Each row is a point on a landscape with many valleys, with its height.
A ball rolls from a point to the lowest of its 3 nearest points, and stops where none of them is lower. Distance is the straight distance between rows; heights are no part of it.
Z196: [  4 -11 -19  26   3  26  18  11  -3  11  -2  16  20   4  -5  21  16 -20
  -7  17   5  11]  h=86
Z246: [ -3 -14   8  33  59 -22  -2  -7 -12  10   4  -3  -7  25  -9 -13 -35   7
 -16  -3  39  25]  h=360
Z517: [ -3   2   8 -19   9 -16 -32 -16   1 -14  -3  11 -14   2 -29 -21 -36  31
   8 -16  21  10]  h=315
Z50: [ -7 -13   6  -8 -16   1  19  -1   8  -5   2 -12   6  -5   4   9  19  -5
  -1  13 -31  -7]  h=262
Z419: [ -5 -16 -16  14  -4  16  22  12   9  11   3   6  13   8  -5  21  13 -11
  -3  17  -4   2]  h=151
Z159: [  8  19  -4 -34 -55   1  -8   7   9 -21   9 -12   5 -35  29  -4  17 -11
  29 -13 -35 -28]  h=217
Z933: [  0 -13  -5  10  28  -3 -15 -14   1   2   4 -11  -9   5 -15  -9 -18   2
   1   8  26  25]  h=396
Z208: [ 14  -2  -9  23  -1  26  54  20 -16   8 -19  15  17 -13  23  42  45 -24
  -9  11 -12  -6]  h=171
Z93: [ -8 -18  -8   4 -12   9  22   7   6   5   5  -3  11   1   0  18  16 -10
  -3  16 -17   1]  h=154
Z212: [-10  21  10 -28 -32 -12 -16  -3   6  -4   5 -14  -4   3  13 -11  -1   5
  18 -21 -24 -29]  h=132
Z706: [ -1 -16  -4   8 -12   9  38  14  11  -3  -1  -2  11  -8  15  23  28 -21
  -3   8 -19  -6]  h=145
Z719: [ -4  -7  14   5  36 -35 -20 -12   1 -15  -2  -6 -14   1 -30 -30 -40  26
 -14 -14  29  26]  h=391
Z417: [ -3 -15 -12  13  10  10  -9  -8   5   8   6  -2   5   7 -18   4  -3  -3
  -1  13  14  20]  h=516
Z347: [-15   9  12 -29 -16 -11 -19  -8   0   4  -2   5  -8  11 -16  -8 -13  22
  14 -12  -9 -16]  h=257
Z142: [  4  -2  -5  34  52   4  -7  -4 -20  15   7   1  -3  22  -3  -9 -21 -14
 -10   8  32  24]  h=379
Z709: [  8  -8 -15  29  27  18  -7   0  -8  12   4   2   5  10 -12   0  -1 -22
  -4  14  23  21]  h=667
Z695: [-10  -2   6 -16 -13  -5   2  -8   9  -2   0  -7   4   3  -5   2   6   7
   6   1 -31  -9]  h=441
Z249: [ 12  -3 -16  31   3  26  28  16 -10  13 -12  25  26   3  -4  25  27 -21
 -14  22   5   9]  h=68
Z816: [ 10   3   5  55  74   3   5  -8 -37  26 -12  24   7  34  -4  -7 -26   4
 -30  33  19  23]  h=335
Z69: [ 19   1 -14  39  22  29   5  10 -18  16 -11  22  20   6  -9   3  20 -29
 -21  23  15  19]  h=274
Z962: [ -2 -12  10  17  44 -26 -12 -15  -3  -3   5 -10  -8  12 -16 -21 -34  12
  -8  -3  33  32]  h=377
Z432: [ -9 -10   2 -13   4  -5 -13 -17   6  -1  -1  -1  -5   4 -26   0 -14  19
   9   4   2  10]  h=482
Z778: [ -6 -15  -6   1   6   6 -10 -14   5   8   5  -4  -2   6 -21   4  -6   5
   3  12   8  21]  h=477
Z650: [ -3  12   9  -3  28 -46 -40   1  11 -25   2  10 -23   6 -32 -49 -61  33
 -12 -31  27   0]  h=579
Z243: [ -5   9   9 -30  -2 -19 -37   0   9  -7   2  16 -20   4 -25 -23 -38  37
  11 -30  21 -10]  h=325
Z877: [  6  14   3 -27 -41   0   6   1   8 -24   1 -11  10 -31  24  -8  26 -12
  15   2 -38 -21]  h=410
Z653: [  2   9  12 -13  18 -33 -36  -4   3 -22  -4   8 -19   2 -29 -37 -51  36
   0 -27  28   1]  h=500
Z887: [ -1  27   0 -31 -44  -5 -19   4  14 -14   9 -20   0 -18  29 -12   7  -6
  24 -21 -29 -33]  h=167
Z976: [ 26  -2 -11  44  21  35  11   4 -25  10 -20  26  19   2  -3  11  28 -24
 -29  34  15  20]  h=206
Z940: [ -6  24   6 -27 -33 -12 -10  -2   9  -9   4 -12   0  -4  19 -10   4   0
  21 -15 -32 -27]  h=150
Z43: [ -3   4   7 -24   2 -17 -33 -12   0  -6  -4  11 -14   1 -28 -17 -31  34
   7 -15  12   2]  h=58
Z375: [-11  30  -1 -37 -54 -13 -26   3  23 -12  23 -34 -10 -12  33  -7  -6   8
  18 -37 -12 -28]  h=348
Z882: [ -1 -17  -6  12 -11  15  39  16   6   4  -3   3  13  -4  11  27  33 -17
  -2  12 -14  -5]  h=135
Z164: [  5 -12 -13  25  -4  23  39  17   0  11  -7  16  20   1   2  29  27 -20
  -8  14  -2  -1]  h=122
Z170: [  0 -12   3  16  39 -12 -14 -14  -5  -1   5 -11 -10   9 -15 -14 -30   2
  -2   1  32  30]  h=382
Z534: [-10 -10   1 -10 -13   0  12  -2  10   3   3 -12   6   1  -1   6  12   0
   2  11 -29  -8]  h=263
Z261: [-15   9  12 -37 -20 -13 -27  -6   6   7   4   3 -20  14  -9 -12 -25  33
   8 -33   4 -25]  h=272
Z284: [  0   1   7 -18 -29  -3  10  -2   7 -14  -4 -14   6 -16  17  -2  23  -9
   9   6 -40 -18]  h=253
Z691: [  3  27  -8 -36 -57   1 -20   7  19 -14  19 -22   0 -24  37  -6   5  -5
  29 -22 -26 -33]  h=187
Z749: [  3 -14  -5  17  -8  15  50  18   3   0  -3   2  11 -15  25  32  37 -25
   1  13 -12  -8]  h=148
Z628: [-15  16  13 -40 -27 -21 -28   3   8   3   9  -5 -21  16  -1 -12 -16  28
   9 -39   0 -26]  h=279
Z253: [ -8  -1   7 -22  -2  -9 -23 -13   1  -1  -3   4 -10   5 -26  -7 -18  27
  13  -5   4   9]  h=435
Z20: [-12  29 -10 -44 -61  -7 -30   2  27 -17  25 -37  -4 -21  38  -3  -4   8
  24 -36 -15 -29]  h=287
Z523: [ -4  26 -14 -42 -63   1 -27   9  26 -17  24 -31  -2 -24  38   1  -2   4
  29 -31 -17 -30]  h=291
Z758: [ -3  -3   6 -15   9 -16 -28 -16   0 -10  -3   0 -15  -1 -28 -13 -28  27
   8  -8  18  14]  h=334
Z953: [-13   0   9 -23 -10  -7 -14 -12   0   4   0   0  -4  10 -20  -2  -6  20
  10  -1 -16  -6]  h=328
Z264: [ -9  26   2 -32 -45 -11 -22   2  12 -13  12 -21  -6  -8  31 -10   1   4
  23 -28 -22 -34]  h=191
Z667: [ -9  29 -10 -43 -60  -7 -28   4  23 -17  22 -32  -1 -21  37  -1  -4   2
  25 -31 -15 -28]  h=163
Z87: [ 11 -14  -5  -3 -17  19  45  15   7 -10  -9  -6  -2 -29  34  34  51 -33
   9  13 -13  -9]  h=234
Z310: [-18  30   9 -39 -46 -18 -28  -3  19  -8  18 -30 -15   2  27  -7  -9  19
  13 -43  -3 -32]  h=326
Z731: [ -2 -14   3   5  31 -16 -17 -17   1  -6  -2  -8  -9   5 -21 -14 -26  14
  -1   1  29  27]  h=389
Z555: [ 21   0 -14  38   8  30  20   7 -18  12 -14  29  23   0  -2  17  29 -25
 -19  26  11  15]  h=130
Z270: [  0 -13 -10  15  -6  17  34  17   6  11  -2   8  17   2   3  26  23 -17
  -4  12 -10   0]  h=128
Z304: [  6 -11  -5   8 -10  18  54  19   2   1 -11   1   4 -22  32  36  48 -32
   4  10 -11  -8]  h=176
Z771: [-16  20  12 -32 -31 -16 -21   0   7   3   9 -17 -14   9  15  -6  -7  15
  12 -35 -15 -32]  h=185
Z577: [  1 -18   0   2 -14  10  46  15   9  -6  -3  -5  10 -19  26  23  35 -25
   4  10 -16  -8]  h=168
Z134: [-15  11   9 -27 -18 -11 -10  -8   3   1   0  -7  -4   9  -6  -6   0  12
  12  -7 -29 -18]  h=398
Z654: [ 11   2  -3  19  -5  26  56  21 -15   4 -22  11  14 -21  30  49  51 -30
  -2  11 -11  -7]  h=216
Z10: [ -3  16   4 -19   8 -35 -47  10  18 -19  20  10 -29   0 -31 -51 -65  43
 -15 -43  32 -12]  h=607
Z315: [  9  -4 -17  27  17  24   4   6 -10  14  -3  13  14   8 -12  10   8 -25
  -9  19  14  18]  h=427
Z734: [  8  -1   4 -19 -35   4  18  -1  11 -21   0 -16   7 -32  26  -1  32 -19
  11  10 -35 -16]  h=361
Z114: [  0   6   8 -23   7 -23 -37  -2   4 -11  -2  13 -18   0 -29 -30 -43  36
   6 -27  26  -2]  h=142
Z449: [ -5   5   7 -28  -5 -14 -31  -9   1  -7  -2  14 -21   2 -26 -19 -31  34
  12 -24  12  -7]  h=227
Z188: [ -2  13   7 -22 -31  -4   1  -2   3  -9   2 -11   5 -12  14  -7  16  -5
  13  -4 -38 -22]  h=177
Z661: [ 21   1  -8  43  35  29   2   4 -27  11 -11  19  15   6  -6  -4  13 -28
 -26  27  15  24]  h=261
Z631: [ -4 -15  -9  15  18  10  -9 -10   4  10   5  -4  -1  10 -17   0  -7  -7
   2  12  21  23]  h=481
Z53: [-11  10  11 -38 -23 -18 -32   3  12   7  13   8 -20   9 -13 -19 -36  39
   3 -44  17 -21]  h=293
Z543: [ -1  -7   6 -15 -23  -4  19   2  11 -12  -1 -14   6 -11  13   0  22 -10
   4  10 -38 -10]  h=347
Z172: [ -5   6   9 -29  -1 -21 -41   7  12 -10  10  17 -24  -2 -26 -34 -50  41
   5 -35  28 -10]  h=166
Z616: [ 23  -3  -6  50  45  30   7  -2 -31  12 -16  23  12   3   0  -8  14 -24
 -32  36  10  25]  h=276
Z376: [-12 -14  -1  -6  -6   3   9  -6   7   4   5  -6   4  11 -15   8   2   5
  -1  15 -15   3]  h=426
Z470: [  2 -15   6 -11 -23   3  30   2  11 -16  -2 -17   5 -23  22   8  34 -20
   3  12 -31  -9]  h=390
Z44: [ 16  -2  -6   9  -3  28  57  20  -9  -2 -16  -2  -2 -32  39  46  61 -39
   8  13  -8  -6]  h=140
Z526: [ 21  -6   1  53  60  23   7  -6 -37  16 -18  21   5   7   5  -8   4 -16
 -42  40   7  22]  h=288
Z155: [-10 -13  -2  -6 -14   5  19  -1   9   2   6  -5   6   5  -3  12  12  -3
   0  14 -23   0]  h=103
Z637: [ 12   1 -13  38  47  17  -6  -3 -22  13  -2  10   4  17  -4  -7  -3 -22
 -16  16  21  23]  h=375
Z762: [ 21   8  -3  19   1  34  62  17 -29   8 -33   7   5 -31  41  58  65 -29
  -9  21 -11  -1]  h=381
Z985: [ -6 -13  12  16  48 -35 -14  -8  -4  -5   1  -6 -12  16 -23 -27 -41  20
 -17 -10  34  27]  h=380
Z372: [ -1  -7   8  -6  18 -21 -22 -14   1 -11  -5  -2 -13   2 -27 -17 -27  22
   4  -2  24  23]  h=409
Z876: [ 16  -6   6  61  76   9   9 -10 -38  22 -14  29   8  25  -1  -4 -15   0
 -46  50  11  22]  h=363
Z820: [ 15   4  -5  44  61  15   0  -9 -33  19  -6  14   5  18  -1 -12 -12 -15
 -27  23  17  24]  h=304
Z192: [ 29  -1 -11  44   7  35  27   9 -21  14 -28  29  22  -6  -4  25  40 -18
 -26  37  12  14]  h=226
Z105: [-19  23  11 -40 -43 -25 -27   0  19  -3  15 -22 -22  11  18 -14 -14  23
   9 -45  -2 -31]  h=264
Z382: [ -7  11  12 -32 -11 -12 -28  -7   1   3   2   8 -17   7 -17 -14 -21  34
  12 -25   6 -11]  h=265
Z802: [ -9  14  12 -23 -27  -8  -3  -5   3  -5   0 -10   3  -1  13  -6   7   4
   9  -7 -38 -22]  h=181
Z752: [ -3 -17 -15  15   7  15   2   0   8  11   8   2   6   7 -17  10   0 -14
  -2  15   9  17]  h=564
Z565: [-11 -12  -6  -5  -2   3  -4 -10  10   7   6  -4   3   6 -20   7   0   5
   3  12  -3  14]  h=453
Z57: [ -2 -12  -1  -1  15  -8 -19 -18   3  -1   1  -6  -8   4 -22  -7 -18  14
   3   6  19  26]  h=411
Z403: [  3 -12 -16  25  -3  22  26  16   3  13  -2  15  18   6  -2  22  21 -18
  -5  17   0   4]  h=114
Z905: [  3 -11  -4  26  43  -5 -10 -11  -9   5   6  -5  -6  13 -10  -8 -22  -6
  -2   2  34  27]  h=395
Z694: [  8 -13   3 -11 -25   8  40   9  12 -19  -6 -11   3 -33  32  17  45 -26
  10  15 -22 -11]  h=324
Z648: [ -2  21   7 -29 -35 -10  -7   2   6 -12   4 -12   5 -11  22 -11  11  -7
  18 -12 -38 -29]  h=157
Z690: [ 21   0  -8  36  -4  30  46  14 -16  16 -21  25  22 -10  10  40  45 -16
 -18  28   3   5]  h=240
Z936: [  6  -6  -8  24  -3  21  45  21  -2   8  -5  16  20  -6  10  32  33 -23
  -6  16  -6  -2]  h=129
Z861: [  0  -3   1  41  64  -9  -4  -7 -25  18   5   5  -6  24  -1 -10 -27  -4
 -18   1  33  20]  h=337
Z200: [ -4 -15   9  26  52 -30  -6 -10  -7   4   9  -7 -12  18 -15 -16 -38  14
 -15  -8  37  28]  h=370
Z154: [-14  13  12 -33 -25 -15 -19  -6   1   1   0  -3 -10  13  -2  -7 -10  19
  14 -26 -16 -25]  h=228
Z107: [ -5 -17 -10  10  -7  12  26   8  10   8   3   1  14   5  -1  18  17 -15
  -4  13 -10   1]  h=138
Z961: [-12 -12   4 -15 -13   0   4 -10   9   3   3  -6   2   7  -9   3   6   3
   2   7 -23  -1]  h=378
Z177: [  0  -6  10  -2  23 -27 -26 -16  -1 -14  -4  -1 -11   1 -27 -22 -38  23
   1 -11  25  21]  h=415
Z779: [  6   1   3  48  69  -1   2  -6 -33  23  -3  15   3  30  -3  -7 -27  -3
 -20  15  24  25]  h=318

Two balls start at each pair of points below. Name the first point that both come to, or write never.
Z719 / Z905 -> Z861
Z731 / Z985 -> Z200
Z752 / Z709 -> never
Z543 / Z877 -> Z188
Z734 / Z159 -> Z648

Where does a ball stop that starts at each point below?
Z53 -> Z43
Z142 -> Z249
Z417 -> Z155
Z637 -> Z249
Z816 -> Z249
